Points on a hilly landscape, in no order, each with its height.
A ball rolls from a point to the lowest of its 2 nearest points, and stops where none of them is lower. Distance is the straight distance between rows; heights are no part of it.
Muv h=476: [ 14 -31 -10 -17  -6   0 -30   9  -7   3  12  -2   8   3 -10 -10 -19 -10
  27 -24  51  23  12  -7   6  -1 -13  -8  -9   9   3  11 -11 -13  43   5
 -38 -23]
renep h=223: [  7  19  -2  10  -7   7  38 -17  -4   4   4  12  -6 -14  38  33   4  -7
   6  21 -19  10 -22   5 -15   9  11   0  24 -25  24   8 -26   4  -2  -6
  -8 -28]
topof h=686: [ -5  24  -2 -14 -36  11   5 -21 -17  13  22  -2   2  13 -17  -6 -19   6
  12  15 -25  -3  12  12  16   1  23  -9  -4   9   5   6 -33  40 -52 -15
  10  13]
bokol h=529: [-15   8 -12  -4   5 -21  33  14 -11   6 -24  16   8 -23  18  40  -8   9
 -58   5 -19  -6  10  33   0  -9 -17  -2  20  -4  -4  28 -19  17 -30  22
  13  16]
peviv h=358: [-10   3   3 -28 -39   5  12  15 -25  -5 -27  -1  -1 -19  21  24 -10  18
 -27   9 -12 -11   9  29   0  -1   2 -12  11   9 -12  -5 -27  23 -71 -17
  16  -7]
Gidun h=638: [ 17   7  13  -7  -2 -12 -32  38  22   7  -4  20   0   8  -1 -19   3   4
 -36 -11   5 -22   7  -7   6 -17 -15  30  -9   2  -6 -12   1 -28  19  10
 -16  28]
vibi h=86: [ 11   0  12 -22  -9  -3 -35  16   5   9  18   8  16   4  -9 -22 -10  -2
  -4   0  10  -8 -12  -3   7  15 -16   6 -16   6  18  -7 -19 -16  25  -5
 -17 -12]
Sukib h=614: [ 10   6   0 -15   1  -4 -54  40   8  12   0  26 -13   2  -3 -32   4   5
 -35 -15   1  -3   4 -11  24  -1  -7  23 -12  -3 -24 -29  42 -25  37  -2
 -27  16]
buv h=544: [  1  16  19  24  -2  13  39 -38  11  -6   5 -11   6   8   4  15  11 -27
  34  -2  -3  19  -6 -22 -24   4  12  17   4 -12   7  21  23   4   6  29
   4   4]
vom h=431: [ 22   3   0 -25 -38   6  23  27 -11  15  16  -1  -6  13   7  13  19   2
 -20  10   1 -14  -4  16 -29  12  17 -21  25  27  28 -21 -42  19 -41 -17
  15 -11]
nolon h=559: [ -2  -6  32  11  21 -10  28 -20  15 -21   1   7 -10   2  -4  13  23  -1
 -17  14  -6   0   6   7 -13  -4  -2   1   8  11  33   5  11  -5   2  17
  13  12]
Vuvu h=238: [ 13  -2 -13 -37  -4   1 -34  25 -12  17  17  14  36 -21  20 -18 -23   3
  12 -29  10 -13 -22  10 -21  25 -16 -12   8  23 -15  -7 -35  -4  30 -16
  -6 -34]
lani h=172: [ -8  39  36  25   9  11  52 -52 -38  -8   0   1  -7  -7   6  12  -9 -23
  25  -7  -2  22 -12  -1  -8  12   5   0   5 -36  20   9   0   2 -10  10
  18 -27]
Bopes h=493: [-17 -19   0  25   8 -13   2   8   0  -3 -11   8   9 -20 -10  11 -16  11
 -54  11 -10 -21  21  28  20 -10  -6   4  -5  13 -23  19  18   3 -16  12
  22  41]
Tagal h=377: [ -4 -14 -16 -16  -5   5  -6  23 -10  18   7 -26  14   7  -1  14 -13  15
  19   2  20 -15  -5   3  -6 -17   3 -25  -5  23 -19  -1 -64  14 -33 -27
   7 -31]
Kapel h=399: [-14 -18  -8  31  15  -8   9  -7  23   5  18   0   8 -27 -24 -10  -8  -4
 -16  38 -18  17 -10  23  16  20  -4 -13  -6 -10  -5   1  52  -5  34  32
  22  10]
toziv h=265: [  5   4 -22 -39   6  -8 -17  14 -23  17 -14   5  34 -29  35  -4 -29   6
  -3 -24  -1 -13 -21  17  -9  17 -27 -11  10  15 -30  -9 -24   5  14 -18
  -2 -46]
leka h=537: [ -3  28   4 -23 -20  -2 -18 -27 -26  -5 -13  29   5 -34  11 -14  -9  -6
  -6   1 -27  13 -21  14  12   4  -5   2 -27  -1 -16 -10  39  -3   0   4
  -7  -6]
tinu h=520: [  1  32   4  37 -16  36  29 -34   2  -1  29 -14  -8  34 -14 -21  -4 -19
  34   1  -8  11 -17 -53  -4  -5  26   1   4 -19  12   7   7  26 -13  -9
  20  31]
Vobu h=543: [-14   6   0 -28  12 -19  23   5 -19   4 -27  14  20 -21  23  25 -11   2
 -57 -10 -14  -4   5  30  -5   1 -14  -9 -10  -1  -2  -3 -16  -1  -3  24
   6 -14]
fited h=667: [ 18  -7  27  11   8  -6 -21  29  34   3  11  24 -22  18 -11 -16   5  16
 -37  28 -14 -28  12 -11  14  -5 -13   8  -2 -12  28 -10   1 -14  -1  15
  -5  40]
Zuref h=615: [ 19 -13  -9   2   3  -3 -36  21  34 -16   4  -2 -22  13 -19 -20  12   0
  22  -6  23  16 -12 -33   9 -17   3   9  -5 -19  16 -14  10 -29  11   6
 -43  -1]
fopa h=594: [ -2 -25   7  12  28  -4 -15  -4  20  -3   8  30  -3 -34  -5 -10   6 -12
 -15  14   0  18   8   8   4   7  -7  -9  -1  -5   8  -4  45 -15  51  18
 -14  12]
rebav h=558: [  0  17  26  28   2  30  62 -37   0   7  15  15  -9   5  34   8  -1 -18
 -18   2   5  -2 -27   8 -13  10 -13  -1  13  -8  43 -18   9  12  23  11
   0  -2]
Tur h=655: [  9 -10 -11 -11  -6  -1 -14  -3  13 -18  -5  -3   1   5   8   7  19 -13
  38 -15  17  30 -10 -18 -18 -10  17  13  -7   6 -21   6  32  -9  22   3
 -40  -6]
pir h=612: [ 10 -39  -7  17  26  -3 -40  32  16  -2   3   7 -16  -5   7  -6 -19   9
  -4 -18  38 -11  13  -2  11  -3 -17  -6   7 -12   9   0 -10 -45  57  -4
 -27  -7]
bufu h=590: [  1 -40   0  19  37 -18 -19  32  18  -3  13  33   0 -25   5   9  -4  10
 -32   4  16 -20  11  17 -12   6 -15 -20  12  14   6  -6   2 -42  44  15
   3  -2]
nim h=171: [ -8  18  -4   2   5   6  -3  -1  14 -29   9  -5 -19  27 -45 -32  -4   4
  40  10  -3   7   7 -40   6 -22  28 -25   2 -24  49  -8 -20  21 -41 -21
  18   5]
zimup h=412: [  7 -12 -11 -18  -7   3  -7   9  -2  16  18 -23  23  15  -1   8 -15   7
  21  -2  24 -10  11   0   1  -1  -3 -16 -10  14 -10   5 -50  -1   5 -12
 -12 -26]
Tudi h=680: [ 10  -4  21   7   3   4 -15  20  30   9  16  24  -7  15  -2 -21   0  -4
 -24  25  -5 -14   0  -7   8  11 -16   3  -1 -17  41 -18  -2 -12  22  13
 -17  26]
Tafu h=188: [ 10  36   1 -17 -14  11  16 -43 -24   2  11   5  11  -7   4  -4   1 -29
  45  -7  -5  35 -22 -10  -8   4  -1  11  -6  -9  -3   5  29  23  14   8
 -19 -26]
Mivas h=285: [ -7  -2 -22 -29  -4  -4 -17  25 -12  23  -9  -6  30 -41  36  -8 -25  15
   0 -13  -6 -27 -26  23  -7  22 -12 -19   2  22 -22 -14 -36  -2 -21 -25
  13 -38]
denu h=418: [ 20 -23   6  -6   9 -17 -13  26  16  -4  -8 -22   1  18  -5   5  14   7
  -1 -25  36  -9   4 -15  -1 -23 -11  25  -8  13 -13   8   6 -29  19  17
 -13  -4]
gakad h=506: [ 10  14 -15   6  -3   0  19 -12   4   0 -20 -23   6   6  24  36  13  -2
  30  -1  -9  11 -12 -11 -12 -17   7  25   3 -17 -40  24  -3   3 -11   8
 -13 -14]
Buden h=607: [ -1 -36   5   4  14 -12   6  -4  -1 -19   1  -3 -13  16 -12  28  15  13
   2   9  13  -2  30  18 -12 -11   1  -5  35  20  14  14 -24  12 -18  -7
   4  18]
nudot h=365: [-26  -7 -10  17  13  -5   4 -11  12  17   9  26  13 -33 -12  -8 -18  -8
 -39  20 -21   5   7  32  21  14  -4 -14 -24  -8  -4   7  28 -16  25  24
   6  17]
zutu h=267: [  6  10 -18   7  -9   3  36 -23   4   4  11   4   0   2  37  33   1  -4
  28  19  -9   8 -15 -10 -21 -12  22  -8  30  -7   8  11 -39  12 -22  -8
 -14 -24]
pese h=408: [-13   2 -24  -5  10  -9 -31  15   2  -9  -7 -35 -24  20 -44 -28   6   5
  26 -31  34  15  16 -26  34  -3   0   5 -31  -9 -32 -16  26  -9   6 -18
 -13  -3]
Bes h=540: [ -4  -6  11  22  23  -7  41 -28   7 -15 -17 -18  -8  -8   6  47  12  -8
  18   3  -8  15  10   0 -31  -7   0   7  30 -19  -1  28  15   0 -14  31
  21  -6]
bosi h=142: [ -1  40  21   9  -1   5  24 -57 -31   1  -4  -3   9  -3   2   2 -11 -27
  48 -18  -1  30  -6  -8  -8   9   1   3  -8 -26  -4  15  24   5   5   9
   5 -26]
Vot h=499: [ 11  10   0  -1  12 -11  17  20  15  12   1  37   0 -11  29  12  20 -13
 -37   3  -6 -22  -9  15 -46  24  -9 -16  17  14  33 -17 -16 -16  30   4
 -19 -12]
vem h=394: [-20   9   1  37   4  12   2 -41   8  11  15 -12 -10  11 -22 -19  -1 -22
  20  16 -19  27  -3 -10   6  32  13  -2 -11 -29   4  11  22  -4  13  11
  13  19]
zadam h=93: [  1  16  -5  18  -3  11   8  -8  28 -24   4 -15  -8  26 -26  -6  20  -3
  51  -3   5  13  -4 -45 -22 -18  25   3 -11 -10  18   9  13  -1 -10  -4
   5   9]
Damug h=349: [ -3   5 -16  -7   6 -13 -30  11  16 -19  -7 -33 -25  25 -52 -33   2  16
  25 -23  24   7  10 -28  29  -6   4   5 -21 -16  -2 -11   6 -18 -17 -13
  -1  -4]
doto h=293: [ -3  11  -8   2   2  -7  -4 -19  -8 -19 -23   4   1 -21  29  10  -3  -2
   8   4 -12  11 -10   8   6  -5  -2   3  -1  -6 -19  -7   2 -12  11 -14
 -13 -23]
Nifub h=393: [  6 -10  -1 -26 -39   5  11  23 -18   4   0   5  -5 -17  15   6   5  12
 -12  16 -24  -9  -8  31 -14   3  18 -24  20  25  10 -17 -32  21 -73 -26
  24 -13]
revof h=187: [ 14 -16   8  -3 -11  -1 -32  32  -1  10  12  -1  -4  18 -19  -4 -14  16
 -18   5  13 -13   5   1  10  12 -12  -2  -5 -12  25   0 -53 -22  16  -6
  -2   1]
Tubi h=569: [-21  32  11   4  -5   9  49 -36 -24  20  12  17   7 -17  -2  17  -6 -14
 -27   9 -12  10   2  40   8  31  -1 -11 -21  -9  33   3   1  13   5  20
   0 -13]
vekiv h=665: [  9  17  -9  -4 -27  11   7 -11   7  15  31 -10  12  14 -10 -14 -10   3
  27  25 -23   0  -9  -8  19 -15  32  -3   9   8   5   4 -34  34 -44 -20
  15  11]
tebet h=490: [ -2  24  -6 -14 -27  -5 -11  -2  -9  12 -13 -20  14  -6   2 -12  -3  14
   3   5 -20 -11 -13  11  16  -7   2  21 -21  17 -37   1  13   5 -38  -6
  12  -4]
ner h=568: [ -9  28  17  24   2  21  67 -31 -13  23  17  14  -5 -15  11  17   0 -16
 -21   9  -4   5  -9  22   0  24  -3   0   8 -12  41  -2   2  11  16  11
   4  -7]
kota h=623: [ -1 -15   5  -5  -1  -9   1  13 -12  -7 -21   1  -4   4   6  24   0  18
 -31   5  -7 -14  17  26  -6  -4   1 -10  18  21  -9   0 -35  11 -24 -13
   5  21]
Miko h=624: [  8 -15   4   6  -3   5  10  -4   2 -11  13   1 -18  26 -33  11  12   6
  15  10   2   9  24   0  -7  -8  15 -10  34  17  33   5 -32  21 -23  -9
  -4  24]
Bufe h=683: [  1   4 -22 -12  -9   1 -32  17   2  17  -1 -25  13   8   0 -18   5   9
  21 -13  11   1 -14 -11  17 -15   2  24 -28  16 -46  -8  10  -1   7 -19
 -16  -9]
porir h=557: [-17  31   0  -8  -2  -7  48  -7 -23  18  -3  28   6 -28   8  26  -8  -9
 -48   3 -14  -1  -4  37   1  16  -5  -5 -18 -13  26   6  -3   5  -5  31
   7  -8]
dazem h=330: [-31  -3   0   3  -8   2  -1 -14   5   7   6  17   1 -16 -21  -9 -16   1
 -51  19 -18  -6  23  19  28  24   0 -14 -38  -2   8   6  12 -11  -5  24
  12  28]
fiz h=547: [  6  22  37  21  -2  34  41 -40   0  -5  15   7  -2  19  22 -15   5 -21
   7   1   0   1 -33 -11  -9   0  -5  -1   2 -10  38 -21  16  11  10   1
   8   7]
gen h=528: [ -4  -8  -3  -4  18 -15   4   1  -1  16  -4   8  29 -16  10   9  -3  -3
 -21   1   0  -5   5  20   1   8 -14   4  -3  14  -1  14 -11 -12  35  14
  -9  -5]
Nuduk h=636: [ 14 -17 -26 -11  -6   5 -40  23  19  -4  10   0 -11  11 -11 -18   7  -4
  24 -15  30  17 -14 -27   4 -17   3  15 -16   1 -15  -7  23 -17  26  -8
 -46  -3]
vas h=644: [  2 -28  -1 -17  22 -13 -12  12  -8  -5 -33  -3  10  -8  44   7  -6  10
 -24 -23   9 -21   4   4  -8  -5 -19  -2   3  11 -25  -8 -13 -17  31  -4
  -2 -20]
riz h=598: [  0   4  -4   8  -7   6   4 -19   4  -9  16 -11  -7  30 -38   0   6   2
  28   7  -4   4  27  -9   4 -16  22   4  20  -3  10  15 -20  31 -30 -11
  -2  34]
mupov h=461: [ 17  20 -18 -25 -33   1  25  34 -18  27   3   2  10  -3  23  20   9   1
 -36   0 -11 -29 -11  22 -33  25   7 -16   9  16  20 -21 -37   6 -22 -10
  19 -28]
Nivu h=339: [ -4  -6   0   0  11  -2  19  -3 -17 -13 -43 -33   0   8   6  27   9   9
   4  -9  -5  -1  23   2   3 -27  -7  19  27  -1 -43  21  -2  36 -39  -4
   4  18]
nom h=484: [ 26  12  -7 -14 -16  -1  12  28   7  17  15  17   3   0  24  10  17  -7
 -18   2  -5 -27 -19   7 -40  23   5 -22  17  20  32 -26 -28 -11  14 -11
  -7 -30]
riri h=532: [ -4  16  34   8   0  33  14 -28  14 -13  17   3 -10  39  -5 -36   6 -23
  27  -7   3   2 -34 -35   0   2 -12  -1  -7 -28  51 -38  32  10  14  -3
   3  17]
Folos h=494: [  6   3  12 -16  -8  15  11 -20   1   0  24  11  -1  13  -5 -28   7 -12
  10  16   2  12 -27  -7   3  16   2 -16 -13   3  48 -32  -7   3  12  -7
 -11 -14]
faso h=474: [-17  31  -2  35  -5  21   3 -20   4   0   8 -17 -17  40 -40 -25   8 -18
  29  -1 -21  16   7 -51   7  20  20  -6   1 -37  20  10  19  22 -17   0
  41  37]
rupa h=280: [ 10  15  17  12 -10   9  44 -11 -40 -10 -10  23 -28 -13  18  36  13   8
 -12   6 -29  12  -1  20 -11  -8   8   1  51 -19  25   0 -11  28 -62  -1
  14   7]
nisem h=634: [  3   9 -24  -1 -19  11  -9  -3  13   1  28 -16   0  38 -27 -23  -7   6
  24  19 -12  -2  -1 -29  17 -22  26   3   5  -6   6   8 -27  31 -25 -13
   2  27]
Rori h=195: [-12  36  35  16   1   3  53 -33 -35  -4  -6  18 -11 -20  17  32   3  -8
 -12   2 -10   9 -14  12  -2   9   2   3   0 -41  20  12   3   3 -16  13
  32 -22]
Bis h=323: [ -7  27  -5  21  -3   1  -1 -32 -16   1 -14   9  -4 -21  19  10  -2 -11
  33   8 -18  32 -17   0  -4   5   3  15  -4 -31 -26  15  19 -15  21 -10
 -16 -16]
Fepo h=585: [  3   7 -23 -13  -5   5 -52  36   7  14   9   9 -20  12 -19 -37  12  11
 -15 -17   7  14  -8 -15  33  17   3  18 -17 -10 -26 -22  41 -13  30 -10
 -31   8]
reke h=396: [  1 -33  -9   1  20  -7   9  18  17  -5 -21 -35   2  19   4  19  24   3
   7 -20  30  -9  21 -15  -7 -25   0  22  -7  18 -35  23   8  -8   5  12
 -11   0]
lefev h=550: [  2  33  28  44 -10  17  28 -34 -10 -12   2  -4 -20  20 -15  -6  -7 -14
  20   2 -21   5  -1 -24 -21   0  18  11  26 -22  12  12  13  24 -33  -7
  24  37]
gim h=276: [-26   2   9   4 -28  15   2 -18   0  12   9  22  -4   2 -10 -15 -12   7
 -44  26 -33 -12  21  15  21  29   5  -3 -12  -3  24   7  -1   6 -22   5
   5  45]
gidas h=465: [-23  -4  -3  36  10 -10  12  -2  10 -11  -5   0  -2 -21 -34   5  -6   8
 -35  19 -24  -1   9  14  11   1   5   5  -1  -4 -29   9  55  -2  -4  18
  38  38]
dipo h=570: [  2  -9  22   9  11  -2   8 -15  22 -23   2  -3 -17  13  -9  -2  18  -9
  12  13   2   3  11 -10 -11   2   6  -9  -3  -4  35  -4  -2  -7   3   6
   3   1]
nani h=77: [  0  11  -1   9   4  18  10 -11  24 -27  23  -6 -13  28 -27 -30   6  -6
  44  14   5   5 -12 -47  -7 -28  29 -16  -1 -11  36  -9  -8  14 -18  -7
  13   2]
segug h=639: [  0 -29   6   6   3  -7 -15  13  -5  -9  -9  -9  -5   6  -9   7  -9  20
 -21   1   9 -23  31   8  18  -2  -6   5  -7  12 -10   3 -23 -10  -9 -19
   8  15]
Gifis h=581: [ -4 -24  10  13  25 -14   0  -8  24 -24  -2 -14 -14  15 -21  13  12   2
  21   0  26   4  24  -3   0 -13   4  -2  -1   0  12  12   2 -19   9   6
  -2   2]
zov h=507: [ 19 -22   1 -22  -1  -3 -35  18 -13   8  10  12  13  -8 -10 -17 -16  -7
  -8 -25  43   7  19   6   4   3 -21   3  -3  14 -12  16   7  -3  67  17
 -25  -7]
virok h=305: [ -4   2 -19  -9   4  -2  15 -12   8  -7   2 -14   8  -3  21  27   6   3
  40  14  -5   6 -13 -12 -21 -33  23 -13  13   3  -6   3 -37  15 -36 -13
   2 -26]
nuza h=260: [ -5  13   2   8  -5  -3  19 -19   0  -1  -3  10  -4 -17  26  16   1   0
   4  21 -23   4  -3  15  -6  15   9   6   9 -12  12   4 -15 -13   9 -16
 -10 -12]
rufem h=466: [ -4  14  -7 -25 -15  -7 -11   0  -4  30   2 -22  31  -3   6 -10  -4  -1
  27   6 -15 -10 -29  11   7  -8   2  16 -16  18 -23  -3   1  10 -51   8
  26 -16]
dazib h=513: [  3  13   2   2  16 -20   9  15  10   6  -5  38  15 -27  24  11  -3  -3
 -39   7 -17 -13  -3  24 -15  15 -13 -12   4   3  15   2  -8 -13  32  14
 -12  -3]
bev h=177: [-15  10  -4  11 -34  23  19   9   2  19  19  36  -9 -12 -10   2 -13   1
 -62  26 -25 -13  20  27   4  33   6 -16  13   4  38   2 -15  19 -15  -1
   2  43]
Bipu h=627: [  3 -39   3  26  27   2 -30  38   0  -4  -5   6  -2   9  33   9 -20  15
 -17 -38  29 -42  17  -6  -4  -9 -22   1  14   7  -7  -2 -25 -34  42 -13
  -7 -17]
pegu h=653: [  3 -25  -6 -20  23 -13 -12   8 -25  -6 -41  -9  14 -19  34  -3  -2  -5
 -18 -28  15  -7   6  -3   9 -19 -14   8  -3  16 -41 -12  22  -3  40 -15
 -17 -17]
folus h=234: [  8  20  22  30  -2  14  62 -28 -27   5   2  11 -24  -8  12  36   8 -11
  -6   2  -7  15  -9  11 -11   2  10   8  40 -26  31  14  -8  28 -34  14
  24   1]
Didut h=294: [ -4   4   2  19   7  -3  10  -9  -6 -17 -25 -21  -7  13 -17  27  13   2
  27  -9  -8  10  26  -1 -14 -29   8   9  32   4 -26  29   4  31 -41 -11
  12  31]
Keb h=565: [ -7 -40 -21  29  36 -16  14  14  12  -1 -12 -11  16 -23  22  12 -10  14
 -25   1  10 -15  12  16   5 -13 -13   5  10  20 -37  15  29 -18  41  17
   9   0]
neluv h=530: [  3 -25  -2  -6  22 -18 -15  17  -1  18   7  12  30 -15  -5  -8  -7  -8
 -24 -16  23   4  19  18   3   6 -24   7 -13  17  -9  12  20 -11  58  30
 -14   5]
gavad h=413: [ -4   0   0 -29 -11  -2   4   8 -10  18  19 -12  18  -4  -5  -2  -4  -3
  17   6   7  -5 -10  16  -4   2  11 -23 -12  25  11 -19 -38   8 -42 -15
  19 -35]
sizuf h=372: [  5 -13  -5  -1  22 -14  18   6   0  -5 -37 -38  10  15   9  28  10  12
   2 -16  10  -9  16 -10  -6 -19 -11  18  13   9 -43  22   1  15 -12  11
   2  -2]
tefit h=464: [ 25  -7  -3 -39   2 -12 -15  15  12  -5 -23  -8  28   1  37   6  14  -1
   1 -20   1  -2 -17 -13 -17 -13 -14  25   8   8 -32   2   6  -8  13  19
  -6 -18]
Mir h=575: [ -1 -49 -16  23  43 -27   1  34  15   0   0  14  16 -28  23   9  -7   3
 -34 -15  19 -19  14  14 -11 -19 -17  -7  15  26 -22   5  24 -27  52  22
   6   2]
lozek h=677: [ -5  -7 -17 -28   3   1 -22  15 -17   8 -22 -27  24  -7  13 -15   3  -1
  25 -22  13   4 -17  -7  18 -15  -9  14 -13  28 -55 -13  23   6   3 -19
  -8 -28]
Tobeb h=442: [ 26 -22  -1 -37  -2  -7 -33  32   4  -3  -4  -1  13   7  16   2   9  -3
   8 -23  32  -5 -17 -20 -13 -25 -16  17   2  12 -14  -6   2 -20  25   9
 -17 -16]
sen h=467: [ -1   6   9 -12 -20   7   7 -11  -6   6  26  -2  -3  16 -17 -16   0   2
 -15  24  -3  -4   3  16  10  24   7 -18 -27   5  38 -23 -28   0 -17 -13
   6  -3]
Som h=359: [-17   6 -19  17   1   0  -3 -35  11   8   3  -7  -3  -6  -5  -7  -1 -10
  22  13 -14  31   3  -3  12  19   8   7 -17 -27 -17   7  17  -9  31  -8
 -12   8]
mup h=246: [ -9   4   0  28  20  -2  14 -10  16 -20 -10 -20 -18  20 -20  27  18  -4
  43  -4   0  12  25 -24 -27 -19  21  13  23   3 -22  27  17  16 -20  -5
  13  22]
beso h=595: [ -9 -31   4  11  28 -14   5  -2  12 -28 -17 -31 -16  23 -18  24  14  14
  20   2  21  -2  32  -6  -6 -18  -2  -4  17  12   1  14 -18   5 -21  -7
   5  13]
vebiv h=180: [ 17  -6 -12 -25 -16   6 -56  36   3  16  28  17  16 -10  -2 -35 -31   5
  15 -15  18 -11 -16  -9  -7  20 -19  -9   3   3  11 -11 -32 -17  37 -13
 -16 -26]
fabuf h=318: [  2  19  13 -14 -38   7  26  -2 -36 -20 -24  27 -20 -23  20  28  -1  21
 -19   7 -27   3  -1  23  -5  -4  15  -7  36  -7   7   6 -21  27 -64  -5
  10   9]
povun h=425: [-21  10  13  33   1  12   6 -33   6 -11   5 -10 -17  15 -24 -21  -2 -15
   3  16 -32  12   5 -11   8  32  18 -10  -8 -39  19   2  25   2 -16   1
  29  39]
Gis h=666: [  7 -14 -14 -42   4   0 -38   9 -36   6 -26 -13  13 -22  27 -21  -5  -6
  -1 -35  17  -1 -16   3  11 -20 -23   7  -5  32 -47 -17  31  12   6 -15
  -8 -26]
Fites h=439: [ -1  14   9 -29 -31  15   4   5 -10  21  29   2   9   4  -4 -13 -12   3
  -7  14  -3 -18  -9  15   0  25   3 -15 -22  23  25 -16 -26   8 -32 -13
  18 -18]
Kob h=572: [ -2  16  14  17 -17   3   8 -28  -3 -15  -2   1 -13   9 -13   0   5   1
  17  15 -23   7  11  -1   0  -3  24  -2  19 -11  10  10  -7  19 -33 -19
  18  34]
zeda h=552: [-12 -24 -13  34  24 -13  27  -4   5   1 -19 -12  14 -37  25  33  -1   1
   7   9   5   5   1  29   5  -7  -7   8   9  -5 -38  29  28  -7  24  22
  -1 -10]
mok h=668: [ 11 -14 -12 -14  -6  -6 -41  27  -1   6  -3 -26   5   9 -10 -27 -12  12
  10 -20  25 -13  -1 -14  25 -11 -14  19 -20  12 -29  -9  -7 -16  14 -17
 -10 -12]
Dig h=514: [-19   2  -5   2  -4 -16  19  16  -7  -6 -25  35   3 -31  21  26 -18  12
 -70   2 -17 -21  14  26   4 -12  -9  -6  -4   3 -16  21   0   6 -33  14
  12  27]
fuzus h=651: [-10 -18  -1  -8  -2  -7 -26  -6 -12  -7  -1 -23   3  18 -25 -14 -14  11
   6  -9  24 -11  19   2  27   0  -8  -4 -32   4 -13  -6 -20 -13  -2 -17
   3  -4]
Numu h=556: [  8  15  21 -28  -3   0 -33 -23 -13 -17  -8  29  -9 -25   6 -18   8 -22
  -5  13 -10  25  -6   4   0   1  -7 -12  -6   2   4 -19  38  11  30  -5
 -15   1]
tutar h=512: [  6  12  21  -8 -12  23 -10 -20   9  -5  18   6   1  10  -5 -36  16 -25
  30  16  -3  11 -37 -19   4  -1   3  -9 -12  -8  39 -27  19   7   9  -3
  -3  -1]
Zuti h=549: [ -1 -14  22  18  26 -12  36 -25  20 -18  -7   3  -9  -1  14  31  25  -4
  -4   8  -7   3  -1   1 -32 -12  -4   7  15  -2  21  21  26  -7   4  42
  13  -3]
fegav h=176: [  7   8   3  18   4  -4   1   2  31 -32  -2 -17 -26  36 -28   3  32   7
  30   6   4   3  14 -35 -18 -17  13  15  13   2  15  15  16   1 -21   3
   8  29]
fak h=432: [-24 -11  -2  34   6  -4   3 -12  17   0  10  -3  -4 -16 -46 -12  -5   0
 -14  29 -22  10   0   5  13  22   7 -12  -7 -19  -4   5  54  -2   4  31
  39  25]
bimuv h=263: [  8 -12   3  12 -17  -1 -19  38  -1  20  21  13 -11  11 -27   4 -12  15
 -41   2  10 -24  22  22  -4  39  -7 -15   3   0  32  -3 -49 -17  15  -7
  11  17]
Nidal h=485: [ 16   9 -10 -23  -6  -3  11   2  13   1 -18 -14  20  -3  33  21  19  -8
  12  -8 -12  14 -30 -14 -23 -14   1  35  10  -9 -22  12  15   1  -4  27
 -15 -19]
Legin h=440: [  3 -13  10 -41  -7  -1 -22   9  -9  15  13 -17  31 -10  -4 -23   2  -6
  29  -5  12  -8 -22   2   5 -17   1   3 -16  29  -5 -14 -16   6 -39   0
  31 -28]
Nital h=574: [  7 -11  11 -15  11   0 -42  -5   1  -1   4  47 -12 -25   1 -20   2 -14
 -18  16   1  19   4   9   5  15 -13 -12  -4  -1  11 -16  29  -5  51   0
 -28   7]
Viz h=270: [  1   2  -2   3 -29   5   3  35  -5  24  18  29 -11   6 -11   1  -8   8
 -58  16 -12 -25  25  24  -2  40   2 -15   6  10  33 -10 -32   6 -10 -10
   1  38]
Guse h=589: [ 11 -10   9   9  10  -1 -18  -1  29 -23   7   1 -26  19 -26 -19  12   4
  17  16   8   6 -10 -26  12  -7   0  -8  -2 -25  43 -18  -6 -21  -7  -3
 -19   1]
sekun h=637: [ 12 -25  13  -4  26   3 -27  39 -20  -7 -19   7  15  -1  43  -3 -22  11
 -27 -50  23 -44   2 -14  -7 -11 -29   1  13   8 -16  -8 -11 -20  53 -19
   6 -18]
dokib h=545: [ -5  13 -26 -15  -8   6 -54  20  -3   2   7  -9 -22   9 -23 -40  24  16
   5 -21   6  31 -20 -17  31   5  10  11 -23  -2 -42 -29  51  -4  13 -31
 -23  -2]
luv h=652: [ 20 -17  19  10   4 -13 -34  41  21  -2  -3   9 -13  17  -5  -8  13  21
 -38  11  -2 -38  15  -9   5 -22 -13  20   4   7   6   0  -5 -26  -1   8
  -3  29]
Nifus h=338: [ -1 -26 -17  -9  11  -2   2  -5   3  -5 -11 -23   0  15  16  18   2   6
  31   3   9  -8   6 -13 -12 -29   8 -16   7  12 -24   7 -43  16 -28 -21
 -10 -19]
zagar h=526: [ -1  18  -3  23   8   0  42 -29   2   3  -8 -22  -2   3   9  52   0 -16
  40  -1   5  21   2 -14 -26 -14  13  12  18 -26 -22  32   8   9 -18  30
   3  -4]
Mifol h=515: [ -5  26  -4 -18 -31   1 -23 -10  -5   5  -5  10  16 -13   9 -23  -6  11
  -6   6 -31 -12 -19   8  19   6  -5  10 -33   8 -22 -10  19 -13 -21   3
   2   4]
zakel h=541: [ -8  -9  -6  14  20 -16  17 -16   2   9 -10   9  20 -26  12  11  -5 -10
  -1   9  -4  13   2  26   1   8 -11   4   2   4 -14  20  23 -10  38  25
 -10  -9]
Feb h=447: [  5 -33 -19  -8   3   8 -18  13  -6  12  -2 -21  22   9   0   4 -22  -1
  36 -28  46   1  18 -14   4  -8 -11 -12 -26   5 -24   7 -31  -6  36  -6
 -34 -24]
fufu h=505: [ -9  15 -22 -19   0   8 -40  12 -21   3   2 -16 -15   0  -9 -26   9  18
  11 -33  -3  21 -14   0  30  12   4  16 -30  24 -52 -27  56   6   4 -25
 -18  -4]
revum h=271: [-10  18 -18   0   6   0 -22   6  21 -28  -1 -21 -16  16 -45 -37   1  14
  42   3   6   7   3 -38  17 -17  19 -14 -21 -24   8  -8  -3  -2 -27 -22
  16  -4]
zibo h=462: [-25   9 -17  -3   5   1 -30  -5 -18  -5 -19 -23 -22  19 -29 -30   2  12
  16 -38   7  11  19  -6  35  30   0   3 -46   8 -40 -19  54  -1   8 -18
  -4   6]

For each start below, name the point where the ball stops.
Gifis -> nani
Guse -> nani
ner -> gavad
porir -> bev
Nital -> gavad
Tur -> nani
topof -> renep
mok -> nani

Call two points neighbours if one is among the 2 nearest of the other. Go from one point of each pair to the other, from neighbour to neighbour, staying as low as possible. Name the highest point that can't be avoided.
vibi, bev -> Viz
gavad, vibi -> Tubi
renep, bosi -> Bis
